Each row is a point on a tangle of strands that fork and nearly touch. The rows are in no order.
Two points are linked if the straight distance between their rows is under 37.5. Some points are linked to none.
lifof: [  1, -29,   1,  30,  49,  -2,  -6, -18,  27,  29, -31, -18, -28,  10,  38,
 -65, -20, -12, -30, -19,  23]
Vab: [  4,  -3,  10, -24,  -2, -31, -12,  -6,  -5, -19,  38,  49,   4, -37,   1,
  29, -15,  -4,  10,   8,  23]
laz: [  3,  -7, -36,  -2,   4, -43, -23, -41, -41,  15,  38,  46,  40,  -1, -60,
   4, -82,  -1,  18, -14,  47]
Non: [  5,  -3,   3,  46,  38,   2,   7,  -8,  45,  26, -39, -41, -37,  18,  33,
 -67,  -6, -16, -28, -12,  10]
tuzup: [ -2, -36,   7,  13,  48,   5,   1,  -9,   5,  13, -11, -11, -14,   6,  41,
 -63, -21, -11, -25, -21,  17]
zag: [ -7,  23,   5, -10,  16,  33,  18,  36, -12, -28, -21, -27, -15,  19,  11,
   5,  49,  18,  -4,  20, -20]
komok: [  5, -38,   1,  18,  50,  -4,  -9, -17,  12,  23, -15, -12, -13,  11,  39,
 -63, -26, -12, -29, -21,  24]
fuvi: [-26,  37,  19, -22, -18,  22,  -1,  22,  -2, -26,  15,  -1, -17,  -3,  -1,
  58,  52,  22,  27,   4, -11]
Zis: [-14,   3,  14, -23, -14,  -4,  -1,   5,  -8, -20,  28,  47,  -4, -38,   6,
  63,  21,   4,  17,   7,  11]
Nefom: [  8,   6,   5,  51,  29,   0,   8,  -1,  51,  18, -48, -46, -23,  21,  21,
 -55,  -5, -16, -30,  -5,   9]
zek: [ 26,  18,   9,  46, -25,  15,  -2,  11,  14,  12, -27, -27,  17,  47, -40,
   3, -20,  -2, -13,  42, -32]
Paf: [  64,   45,   14,   17,  -59,   29,  -59,  -25,   17,   26,  -24,    2,
   37,   42, -115,   17,  -37,  -21,   23,   28,   41]
rom: [  3,  45,  -9,  43,   7,  33,   8,  30,  18, -19, -67, -53,   0,  23, -14,
  16,  35,   0, -12,  43, -39]
sizav: [ 10,   6,  11, -12,  19, -30, -25, -15,   0,  21,  17,   1,  19,  -7,  -3,
 -27, -44,   9, -11, -22,  11]
guluf: [ -3,  29,  15, -11,   5,  22,   8,  25, -14, -17,   1, -25,  -5,  14,   3,
  12,  36,  24,  -9,  18, -15]
kozot: [ -7,  47, -18,  40, -11,  46,  -3,  21,  10, -19, -59, -51,  13,  44, -34,
  43,  41,   1,  -2,  54, -60]
buse: [ 15,   5, -21,  13, -12, -16, -34, -40, -25,  37,  -1,  37,  18,  10, -72,
  -2, -87,  -8,  20, -19,  32]
tig: [ -6, -17,  15, -12,  15,  15,  26,  18, -16, -16,   9,  -5, -13, -11,  32,
 -31,  23,  -3, -11,   1,  -7]
keki: [ 10, -19,  10, -22,  22, -22,  -8, -11,   0,   7,  29,  10,   7, -15,  22,
 -46, -17,  -9, -15, -28,  12]
rono: [ -4,  51, -11,  55, -15,  35,  -2,  16,  22, -28, -76, -62,   5,  33, -34,
  30,  43, -12,  -2,  52, -65]
tol: [-24, -17,  -2, -33, -22,   7,  29,  19,  -3, -14,  14,  19, -17, -42,  33,
  24,  50,  12,  16, -19, -15]
Keb: [-37, -30, -21, -32, -19,  12,  43,  18,  -3, -25,   2,  -2, -20, -18,  61,
  17,  64,  25,  22, -17, -34]
lize: [ -6,  39,  26, -13, -13,   8,  -3,   5, -12,  -8,  19,  -3,  -1,  -9,  -6,
  25,   5,  21,   1,  19,  -8]
nez: [-24, -36, -21, -31, -17, -10,  49,   7,  -1,   4,  25,  20, -13, -58,  67,
  -1,  26,   4,  11, -14, -17]
Gupan: [-12,  24,  22, -17, -16,  -5,  -8,  -5, -10, -18,  26,  30,  -3, -27,  -4,
  50,   0,   8,   8,  20,  12]
vitu: [ -8,  48, -15,  48, -15,  47,  -6,  17,  13, -27, -69, -57,  10,  45, -37,
  40,  47,  -6,   2,  52, -67]
Pozod: [-19,  25,  21, -20, -17,   7,  -2,  11,  -7, -21,  22,  15, -12, -20,   3,
  53,  33,  14,  19,   9,  -1]
tov: [ 34,   6, -20,  17, -21,   0, -43, -34, -41,  44,  -1,  55,  39,  26, -99,
   3, -76, -14,  16, -23,  58]
novis: [ -5, -52, -18, -22,   2, -33,  31, -10,   4,   8,  48,  21, -12, -43,  60,
 -36,  -6, -22,  -1, -27,   1]
popag: [-25,  12,  17, -26, -16,  14,   6,  19,  -3, -21,  19,  17, -15, -27,   8,
  55,  48,  13,  24,  -3,  -5]
lib: [  1,  24,  26, -19,  -4,  -9,  -9,  -3,  -7,  -8,  28,  15,  -1, -22,  -2,
  14, -12,  10,   1,   8,   1]
rotaz: [  7,  14,   4, -13,  10, -36, -29, -22,  -5,  13,  21,  13,  17, -17, -20,
  -9, -59,   8,   1, -13,  14]
romi: [-31, -28, -23, -40, -16,   3,  44,  12,   3,  -3,  15,  18, -13, -58,  55,
  25,  39,  14,  16, -21, -16]
vovo: [-30,   6,  -4, -35, -28,  34,  15,  40,  12, -47,   3,  -4, -20,   3,  31,
  51,  73,  28,  44, -25, -39]
koper: [-10, -62, -10,  -2,  38, -12,  14, -22,  -6,   7,  24,  -4, -19, -11,  58,
 -63, -20, -21, -18, -25,   5]
tur: [ -1, -44, -17, -27,  -8, -30,  35,  -2,   7,   7,  42,  26, -13, -52,  58,
 -19,   2, -17,   0, -24,  -1]
zekiv: [ -3,  45,  -9,  26, -17,  43,   4,  22,   0,  -7, -34, -38,  15,  41, -31,
  38,  25,  17,  -7,  50, -48]
roba: [-31, -11,  -2, -39, -21,  20,  20,  26,   7, -21,  12,  20, -15, -37,  25,
  58,  53,  18,  33, -24, -19]
vuvo: [ 29,  37,   5,  31, -61,  54, -16,  -8,  16,  18, -19, -10,  15,  46, -70,
  16,  -5,  -4,   1,  51, -35]
pek: [  9,  17,   3,  54,  23,   6,  15,   5,  53,  13, -53, -53, -21,  21,  18,
 -58,   6, -20, -22,   0,  -3]
Dof: [  7, -24,  17, -21,  21,  -8,   5,  -2,  -4,   1,  28,   4,   1, -13,  32,
 -43,  -8,  -7, -14, -19,   5]
Fizar: [-37,  -6,  -4, -35, -22,  25,  14,  30,  10, -30,  11,  13, -16, -26,  23,
  59,  61,  22,  39, -25, -24]
Bizop: [-31,  -6,  -6, -33,  -8,  29,  -5,  23, -13, -17,  38,  58,  19, -22,  10,
 105,  31,  13,  43,   4,  -1]
Suf: [ -3,  45, -15,  36,  -9,  43,   3,  24,   8, -14, -49, -49,  14,  43, -29,
  39,  35,  11,  -5,  53, -51]
Notez: [ -1,  50,  -4,  11, -29,  41,   0,  15,  -5,   7,  -9, -29,  10,  31, -35,
  34,   6,  24,  -5,  43, -38]
nupo: [ 14,   4,  11,  58,   9, -18,   1, -11,  48,  10, -51, -62, -10,  33, -21,
 -40, -21, -24, -36,   5,   0]
vebus: [ -1, -21,   0,  40,  44,   5,   3, -13,  33,  26, -36, -28, -36,  11,  42,
 -68, -13, -15, -25, -17,  16]
mikob: [-10,  44,  23, -16, -14,  14,   2,  16, -11, -10,  15, -11,  -7,  -1,  -9,
  27,  18,  24,   1,  20, -11]
Lup: [ 15,  -3, -34,   6,  -8, -21, -29, -41, -45,  23,  22,  51,  39,  10, -75,
   4, -87,  -4,  18, -19,  48]
fomik: [-32, -11,  -6, -34, -15,  17,  12,  28,   1, -20,  15,  31, -11, -41,  15,
  70,  44,  12,  28, -15,  -9]
potin: [ 13,  -4, -21, -32, -29, -33, -14, -11, -19,  -4,  63,  88,  39, -19,  -4,
  58, -17,  14,  21,  23,  28]
dit: [ 11,  28,   2,  49, -11,  25,   7,  23,  11,  -5, -46, -41,  12,  36, -29,
  15,   9,   3, -17,  49, -40]
seko: [-13, -39, -29, -31, -12, -17,  47,   8,   3,   8,  31,  30, -12, -70,  64,
   7,  16,  -3,   8, -19,  -6]
nefuz: [  62,   30,    0,   16,  -38,   15,  -62,  -22,  -17,   36,  -19,   30,
   48,   38, -111,   24,  -57,  -20,   25,    6,   63]
meb: [ 13, -13,  12,   6,  26, -24, -22,  -8,   3,  29,  -1, -12,  20,  13,   7,
 -37, -38,  12, -23, -20,  11]
fafo: [ 16,  16,  10,  60,   6,   1,   7,  16,  37,   0, -50, -49,   0,  29, -12,
 -20, -11, -13, -24,  26, -13]
kuz: [ 10,  -3,   9,  57,   5, -25,  -7, -19,  40,  13, -49, -65, -11,  45, -43,
 -40, -29, -27, -39,   8,  -1]
rig: [  7, -24, -16, -28,  29, -57, -19, -28,   4,  11,  44,  29,   3, -35,   0,
 -33, -34, -17,  -3, -39,  39]
Bina: [ 57,  37,   5,   3, -57,  46, -53, -11,   0,  16, -22,  21,  26,  32, -97,
  30, -44, -15,  21,  31,  33]
sezoz: [  2, -11,  19, -19,   8,   5,  17,  10, -12,  -9,  18,   1,  -6, -16,  29,
 -28,  16,  -1,  -8,  -6,  -2]
pafu: [-20,  38,   5, -24, -12,  35,   4,  35,   2, -46,  -3, -27, -14,  39,   9,
  49,  75,  24,  27,   6, -38]
fesi: [  47,   12,  -16,   18,  -24,    6,  -48,  -31,  -38,   39,   -3,   53,
   41,   30, -102,    7,  -71,  -10,   23,  -17,   62]
zalen: [-26,  -8,   5, -28, -15,  17,  29,  25, -12, -29,   2,  -6, -21,  -4,  30,
  15,  66,  18,  13, -10, -24]
nin: [  8,   2,  20, -23,  10, -21, -10,  -4,  -1,  -3,  32,  16,   4, -28,  10,
 -20, -18,  -3,  -4, -13,  11]
melu: [ 17, -14,  12,  39,  22, -20, -11,  -3,  23,  24, -40, -33,   8,  32,   5,
 -32, -34,  -2, -34,  -5,  15]
mim: [ 12,  12,  14, -14,  12, -27, -24, -12,   2,  14,  23,   5,  14, -11,  -5,
 -19, -46,  11,  -6, -10,   7]
Batol: [ 13, -32,   3,  34,  23, -45, -22, -29,  10,  42, -44, -32,  -1,  28,  -1,
 -50, -37,  -4, -39, -17,  36]
tel: [  3, -20,  18, -20,  10,  -1,  15,   5, -11,  -5,  24,   3,  -4, -20,  32,
 -37,   6,  -7, -10, -12,   0]
dube: [ 11,  -6,   6,  -9,  24, -29, -25, -17,   2,  30,   9,  -2,  22,   0,   2,
 -35, -43,  11, -15, -26,  14]
telin: [ -8, -40, -25, -30, -11, -23,  42,   5,   8,   7,  39,  31, -16, -64,  59,
  -8,   7, -10,   4, -23,  -2]
vuf: [-31, -21,  -7, -27, -20,  18,  37,  21, -11, -31,   0,  -4, -24,  -7,  49,
  12,  65,  18,  17, -14, -28]
vubi: [  4,  -7, -32,  -6,   8, -54, -17, -40, -37,  11,  47,  50,  40,  -5, -49,
   7, -77,   1,  20,  -7,  52]
giki: [-16, -12,   9, -28, -12,   0,  15,  16,  -1, -15,  22,  36, -14, -51,  18,
  40,  34,   4,  13, -10,  -1]
luv: [ 13, -26,   6,  26,  25, -35, -22, -19,  10,  39, -33, -23,  10,  28,   4,
 -42, -37,   1, -35, -18,  25]
sisu: [-10, -24,  10, -24,  -7,  -1,  28,   9, -12, -12,  25,  10, -13, -31,  39,
 -16,  30,  -4,   1, -13,  -9]
logap: [ -5, -42,   0, -21,  -2, -13,  34,  -1,  -9,  -5,  32,   8, -11, -33,  56,
 -36,  12, -12,  -2, -16,  -5]
lum: [-19,  64, -28,   6, -47,  82, -10,  17,   6, -11, -18, -43,  20,  56, -55,
  61,  37,   7,  23,  45, -56]
mepu: [-18,  44,  14, -21, -13,  27,   3,  25,  -9, -27,   7, -22, -12,  20,  -5,
  42,  54,  27,  13,  13, -22]
bimu: [ 18, -14,  12,  32,  12, -26, -16,  -7,  15,  34, -27, -26,  15,  36, -11,
 -26, -42,   3, -29,  -5,  10]
kigib: [ 15,  -5, -31,  11,  -6, -18, -28, -44, -50,  35,  19,  57,  38,  12, -88,
  -3, -87,  -7,  17, -24,  52]
gono: [-12,  -5,  16, -28, -14,  -1,  15,  11,  -1, -14,  19,  21, -15, -39,  16,
  22,  34,   6,   9,  -8,  -6]
Bepal: [ 16, -12,  14,  53,   4, -28, -10, -16,  30,  22, -47, -48,  -2,  51, -42,
 -30, -36, -20, -35,  10,   4]
Nul: [ 11,  42,  -2,  52,  14,  15,  22,  14,  45,   2, -63, -63, -12,  17,  16,
 -49,  40, -20, -13,  20, -34]
lezed: [ -8,  54,  -8,  12, -25,  48,   1,  19,  -4,  -5, -14, -39,  12,  41, -33,
  44,  25,  23,  -2,  44, -40]
pimi: [ -2,   8,   6, -20, -16, -16, -12, -10, -18, -20,  36,  56,  14, -24,   1,
  61,  -8,   2,  14,  23,  21]
pugal: [  7, -47,  -6,   3,  47, -22, -16, -30,   0,  30,  -4,  -2,   2,   3,  34,
 -69, -27,  -6, -31, -32,  29]
sadu: [ 11,  -5,   8, -26,  10, -40, -10, -10,   3,  -9,  39,  37,   3, -39,   5,
  -6, -25,  -9,   5, -14,  24]
piv: [-25,  15,  -2, -32, -25,  36,  10,  43,  11, -51,   1, -12, -19,  21,  29,
  56,  77,  27,  42, -17, -42]
lapev: [-36, -34, -27, -32, -13,  -1,  50,  13,  -4,  -6,  14,   8, -12, -45,  70,
  11,  45,  18,  17, -11, -24]
far: [-13,  13,  -1, -12,  16,  34,  23,  33, -14, -40, -25, -26, -25,  21,  19,
   7,  57,  14,  -1,   9, -22]
mot: [ 15,   5,  11,  56,  16, -12,   4,   2,  45,  12, -49, -51, -10,  31,  -7,
 -36, -20, -18, -34,   5,   5]
pip: [ 15, -18,   5,  13,  26, -30, -22, -16,   3,  35, -15, -13,  20,  20,   8,
 -40, -37,  10, -28, -22,  20]
Loru: [ 10, -20,  -4,   5,  30, -47, -34, -32,  -7,  50,  -3,  -2,  23,   5,   1,
 -50, -42,   7, -27, -36,  27]
Supa: [  5, -47,  -3,  -6,  47, -19, -12, -28,  -5,  23,  11,   4,   2,  -3,  33,
 -65, -24,  -8, -26, -32,  23]
rud: [ 12, -35,  -3,  31,  37, -44, -23, -33,   5,  48, -42, -21,  -1,  15,  13,
 -60, -33,  -4, -40, -24,  40]
zami: [  7,   5,   6, -18,  10, -41, -23, -18,  -4,  -4,  34,  28,  11, -25, -11,
   3, -47,  -2,   6,  -5,  22]
nuse: [-20,  37,   7, -21, -11,  32,   5,  34,  -4, -35,   3, -25, -15,  24,   3,
  46,  66,  28,  21,   6, -25]
bofo: [ 17, -19,  10,  45,  11, -42, -15, -27,  23,  30, -48, -50,  -6,  43, -39,
 -38, -41, -20, -39,   1,  13]
zelim: [  1, -54, -10, -15,  39, -27,  -1, -29,  -4,  19,  30,   4,  -4,  -9,  40,
 -66, -19, -17, -20, -36,  15]
gola: [-24,   3, -17,  -8,  21,  35,  38,  24,  -8, -42, -35, -30, -50,  11,  39,
 -22,  49,  -1,   1,  11, -31]
lep: [  9,  35,  -2,  53,  21,  16,  24,  13,  48,   6, -59, -60, -18,  18,  21,
 -57,  33, -20, -14,  10, -26]
sog: [ 19,  42,  -1,  24, -55,  55,  -9,   3,   8,  17, -14, -14,   9,  40, -62,
  27,  -6,   8,  -1,  50, -37]
lilar: [  1,  -2,  22, -23,   0,   3,  16,  14, -12, -11,  20,   5,  -7, -18,  22,
 -16,  21,   7,  -6,  -4,  -4]
kifol: [ 10,  49,  -7,  45,  10,  23,  14,  21,  38, -16, -78, -60,  -7,  13,   1,
 -18,  43, -12, -10,  30, -42]
vugo: [  4,  49,  -4,  62, -17,  28,   3,  12,  27, -26, -76, -64,   4,  27, -35,
  13,  36, -21,  -7,  47, -59]
vizez: [  8,  -5, -13, -16,  12, -58, -21, -26, -17,  -4,  43,  49,  25, -18, -22,
  10, -59,  -4,  16,  -4,  40]
Bup: [ -5, -52,  -3, -15,  15, -15,  31, -12,  -6,   2,  36,   7, -12, -23,  58,
 -45,  -2, -21,  -9, -21,  -1]
padu: [-14, -59,  -5,   0,  38,  -4,  24, -14,  -7,   1,  21,  -9, -26, -14,  63,
 -58, -13, -24, -14, -15,  -2]
sifi: [  0, -43,   3,   3,  44,   4,   4,  -9,   1,   9,   4,  -6, -12,   2,  42,
 -59, -19, -13, -22, -21,   9]
des: [  61,   29,    2,   10,  -44,   26,  -61,  -15,  -15,   28,  -20,   30,
   40,   34, -109,   26,  -56,  -19,   23,   14,   56]
defuf: [ -8, -57, -14, -14,  12, -25,  36, -12,  -7,   4,  43,   7, -14, -30,  68,
 -45,  -4, -20,  -5, -21,  -5]
zosu: [-10, -16,   9, -27, -14,  -7,  25,  10,  -4, -11,  25,  23, -14, -45,  27,
   2,  30,  -4,   4, -14,  -4]
dis: [-33,  -4,  -7, -36, -25,  30,  19,  34,  10, -35,   7,   5, -18, -15,  32,
  54,  64,  30,  39, -28, -31]
sunaz: [-20,   8,   6, -24, -10,  28,  23,  31, -10, -38,  -4, -16, -24,  13,  22,
  21,  71,  18,  14,  -4, -28]
zilal: [ 17,  -1,  11,  45,  18, -10,  -3,   6,  35,  14, -45, -39,  -1,  32,   1,
 -30, -25,  -7, -31,   5,   9]
Pom: [ -3,  14,  27, -23,  -5,   0,   4,   9,  -6, -11,  23,   8,  -8, -22,   9,
   4,  20,   9,  -3,   2,  -4]
dogon: [-17, -10,   1, -24, -10,   1,   0,  13,  -9, -18,  28,  58,   2, -38,   9,
  75,  22,   5,  19,   5,   8]
botol: [ 27,  19,   9,  45, -37,  26, -11,  -1,  13,  14, -26, -23,  16,  51, -57,
   0, -18,  -5,  -7,  46, -36]
zosi: [ -3,  29,   9,  -3,  15,  29,  13,  31, -13, -16, -13, -26,  -4,  19,   4,
   5,  35,  23, -11,  24, -17]
Tir: [  8,  12,  22, -23,   4, -21, -11,  -7,  -2,  -6,  33,  17,   0, -28,   4,
  -3, -18,   3,  -1,  -2,   8]
renud: [  5,  -7,  -5, -16,  31, -48, -30, -27,  -3,  32,  23,  11,  20, -16, -10,
 -37, -46,   3, -11, -36,  26]
beb: [ -3,  31,  24, -17, -11,  -1,  -9,  -2,  -9, -10,  24,  11,  -2, -18,  -6,
  25, -10,  14,   1,  15,   1]
vog: [  53,   18,   -7,   21,  -27,    6,  -54,  -31,  -30,   46,   -9,   48,
   39,   33, -111,   12,  -64,  -19,   20,  -12,   68]
suled: [-33, -11,  -3, -34,  -6,  26,   2,  31,  -6, -26,  26,  46,   3, -32,  11,
  98,  36,  13,  39,  -3,  -6]
Gop: [-14, -16,  -7, -31,  -9,   2,   3,  15, -12, -15,  36,  68,   9, -41,  12,
  81,  19,   7,  18,   6,   6]
tomu: [  61,   32,    4,    6,  -53,   37,  -59,  -14,   -6,   23,  -24,   27,
   33,   34, -106,   29,  -49,  -16,   24,   25,   48]
nozim: [  7, -48,  -5,  12,  51, -23, -22, -33,   1,  41, -18,  -3,  -6,   4,  32,
 -68, -27,  -7, -35, -29,  33]
sefim: [  8, -17,   1, -23,  30, -34, -16, -21,   5,  12,  33,  14,  11, -21,  13,
 -43, -29,  -5, -10, -34,  22]
godak: [-11,  19,  12, -16, -22,  -1, -10,  -6, -18, -21,  29,  43,   8, -20,  -3,
  66,  -1,   8,  16,  25,  18]
ker: [  3,   4, -19,   7,   5, -37, -32, -40, -21,  36,  11,  27,  21,  -5, -52,
  -8, -85,   0,  10, -22,  28]
dod: [  8,  46,  -2,  51,  11,  18,  21,  15,  45, -10, -73, -64,  -9,  14,   5,
 -36,  41, -20, -10,  24, -41]
kera: [ 10,  26,   3,  56,  21,   8,  20,   5,  51,  17, -54, -57, -18,  23,  20,
 -61,  19, -23, -21,   5, -13]
kove: [ 13, -25,   5,  45,  13, -43, -17, -29,  21,  35, -49, -49,  -8,  35, -23,
 -45, -38, -16, -42,  -7,  28]
renaz: [-24, -43,  -5,  -7,   8,   2,  43,   8, -18, -15,  13,  -6, -24, -22,  61,
 -33,  25,  -7,   1,  -4, -13]
fufos: [-23, -46,  -4,   0,  22,   2,  41,   2, -18, -14,  12, -12, -28, -17,  64,
 -47,   6, -14,  -4,  -3, -11]
puno: [  57,   29,    2,   23,  -32,    6,  -55,  -34,  -16,   45,  -20,   30,
   39,   38, -114,   15,  -61,  -24,   23,   -5,   68]
Fep: [-20,  26,   1, -29, -21,  39,   6,  46,   9, -57,  -2, -25, -20,  42,  21,
  54,  82,  22,  38,  -7, -42]
Gik: [-16,  -8, -10, -35, -13,   6,  -4,  17, -16, -11,  47,  76,  22, -27,   9,
  90,  19,  12,  23,   9,   7]
Vas: [  4,  36,  -5,  41,   0,  28,   8,  27,  10, -14, -51, -45,  10,  31, -19,
  20,  19,  10, -14,  46, -37]
pini: [-13, -25,   9, -10,  14,  17,  35,  17, -18, -21,  -1, -11, -25,  -6,  43,
 -33,  26,  -2,  -4,   0, -10]
remo: [ 20,  26,  26,  68,  -9,  26, -23, -30,  32, -15, -42, -42,   3,  69, -88,
 -29, -19, -42, -10,  47, -29]
ganed: [  9,  -3,   8, -23,   4, -39, -15, -10,  -3, -12,  38,  42,   6, -33,  -2,
  13, -29,  -8,   8,  -2,  25]
pag: [-21,  -9, -12, -34, -14,  18,  -4,  18, -16, -11,  49,  70,  27, -22,   8,
 101,  25,  16,  36,   9,   4]
mab: [ -4, -61, -15, -15,  37, -25,   9, -29,  -3,  15,  36,   2, -12, -15,  53,
 -63, -17, -21, -19, -30,   8]
kedu: [  7,  -7,  -5, -20,  21, -54, -22, -21,  -3,  -4,  42,  40,  15, -29, -11,
  -2, -46,  -7,  12, -12,  38]
zaf: [ 28,  26,   8,  35, -51,  40, -10,  -3,  13,  18, -18, -15,  15,  50, -60,
   5, -14,  -2,  -4,  46, -35]
goz: [-24,   5, -16, -10,  21,  37,  33,  28,  -5, -47, -39, -31, -44,  20,  32,
  -4,  60,   5,   4,  11, -34]
mude: [  7,  -6,   3, -22,  25, -42, -24, -19,   3,  14,  33,  14,  13, -22,  -1,
 -35, -35,  -4,  -6, -31,  25]
rif: [-14,  25,  24, -17, -15,   4,  -6,   4, -11, -20,  25,  19,  -9, -23,  -2,
  47,  19,  12,  13,  13,   6]
ladig: [  2,   6, -17,  -4,   8, -41, -29, -36, -18,  20,  19,  29,  23,  -8, -44,
  -3, -81,  -1,  12, -19,  33]
Rafu: [-15, -39, -10, -26, -15,  -8,  44,   9,  -5,  -3,  25,  14, -13, -49,  60,
 -10,  28,  -2,   6, -16, -13]
bagev: [  5,  -5, -22, -11,  11, -57, -20, -34, -23,   0,  43,  48,  31, -13, -33,
   8, -70,  -4,  16,  -5,  45]
Feze: [  8,  46,  -3,  19, -45,  52,  -5,   7,   1,  12, -11, -23,   9,  34, -49,
  30,   0,  14,  -4,  49, -41]
derav: [-22, -57,  -6,   1,  27,  -5,  35,  -4, -13, -10,  21, -12, -27, -22,  68,
 -49,  -1, -19,  -6,  -8,  -9]
nalif: [-21,  16,   8, -27, -13,  26,  11,  37,  -4, -37,   5, -16, -17,  17,  14,
  36,  73,  26,  21,  -5, -26]
Selaz: [-16,  48,  15, -14, -16,  26,  -1,  18, -12, -16,  14, -21,  -8,  13,  -9,
  42,  33,  26,   6,  20, -16]
naf: [ 19,  21,   5,  52, -21,  22,   1,  16,  15,   4, -36, -34,  12,  45, -41,
   9,  -8,  -2, -15,  50, -37]
bafe: [-33,  -8,  -2, -33, -11,  21,   8,  28,   0, -25,  20,  40,  -3, -36,  14,
  85,  42,  14,  36, -11,  -6]
ved: [  3,   4,  10, -20,  -8, -25, -10,  -7,  -9, -18,  36,  53,   7, -29,   1,
  42, -16,   1,   9,  16,  23]
kesis: [-39, -34, -20, -32, -18,   6,  47,  15,  -6, -16,   7,   1, -15, -27,  67,
  12,  56,  21,  18, -12, -29]
vum: [-16, -35,  -1, -23, -14,  -1,  40,   8, -12,  -8,  24,  10, -14, -36,  50,
 -12,  33,  -2,   3, -12, -15]
giso: [ -1,  22,  24, -11,   4,  16,   7,  22, -13, -11,   4, -14,  -5,   4,   7,
  -2,  24,  20, -12,  15, -12]
Vez: [ 10, -42,  -5,  23,  43, -34, -24, -34,   5,  43, -33, -13,  -5,  12,  24,
 -65, -27,  -4, -38, -28,  40]
Vovu: [  9,  -3, -32,   0,  -2, -31, -24, -40, -39,  19,  27,  47,  36,   4, -66,
   5, -89,  -3,  17, -18,  43]
Faser: [-26, -26, -14, -36, -18,   2,  37,  16,   1,  -7,  16,  23, -14, -55,  40,
  27,  43,   8,  14, -21, -12]
daled: [ 16, -29,   3,  39,  19, -50, -21, -29,   9,  46, -49, -40,  -6,  32, -16,
 -48, -40, -10, -42, -10,  35]
zeru: [  8, -35,   7, -12,  34,  -4,   3,  -4,  -4,   6,  17,  -1,  -4,  -5,  36,
 -53, -12,  -7, -19, -20,   7]
mar: [-17,   4,  15, -23, -13,  -2,   6,   9,  -5, -16,  26,  39, -11, -41,   8,
  50,  27,   6,  14,   1,   5]
tul: [  5,   9,  -5,  -8,  12, -40, -28, -28, -11,  11,  22,  21,  19, -16, -27,
  -4, -67,   4,  10, -15,  23]
domol: [  6,  47,  -8,  47,  10,  25,  12,  23,  31, -18, -73, -61,  -3,  17,  -8,
  -2,  38, -10,  -9,  36, -40]
tobop: [-18,   5,  -8, -14,  12,  35,  29,  31,  -8, -43, -28, -24, -34,  23,  27,
   3,  63,   8,   1,   8, -27]
Gubef: [ 25,  -3, -25,  19, -13, -11, -34, -40, -43,  43,   6,  59,  35,  17, -94,
   1, -81, -10,  17, -26,  55]
sogi: [-21, -35,   4, -12,   7,   6,  42,  14, -21, -21,   6,  -9, -25, -14,  51,
 -31,  27,  -5,  -2,   0, -14]
Sumal: [  0,  21,  28, -17,   1,   6,   3,  15, -12,  -8,  18,  -4,  -4,  -9,   6,
  -3,  19,  17,  -4,   9,  -6]
Ture: [  9,  -8,  13, -23,  13, -29,  -6,  -8,   3,  -5,  37,  22,   2, -34,  15,
 -24, -15, -11,  -3, -18,  12]

Follow the links from the first point to the second, and from the first to the third. Name the last point that the two ways share.
sunaz / roba / lib => nuse
giso / renaz / zeru => sezoz
sifi / Pom / renud => Dof
sizav / Bepal / Vez => Batol
Pom / sogi / sefim => sezoz
Bepal / pugal / meb => Batol
ved / kedu / Ture => ganed

A fork is a point with three links. Follow the links from the first point to the second and name the forks in between, in order.
rif / Ture => ganed
vuf / Fep => nuse
daled / dube => Batol
Sumal / sifi => sezoz, Dof
renud / sezoz => Dof
tel / derav => sezoz
sefim / Pom => Dof, sezoz

Name the points in between on the shortest way along the links from the first point to the second, in order.
pini / sefim => tig, sezoz, tel, Dof, keki
Gupan / ganed => godak, pimi, ved, Vab
nupo / melu => mot, zilal
fufos / giso => renaz, sogi, pini, tig, sezoz, lilar, Pom, Sumal
dogon / gono => Zis, mar, giki
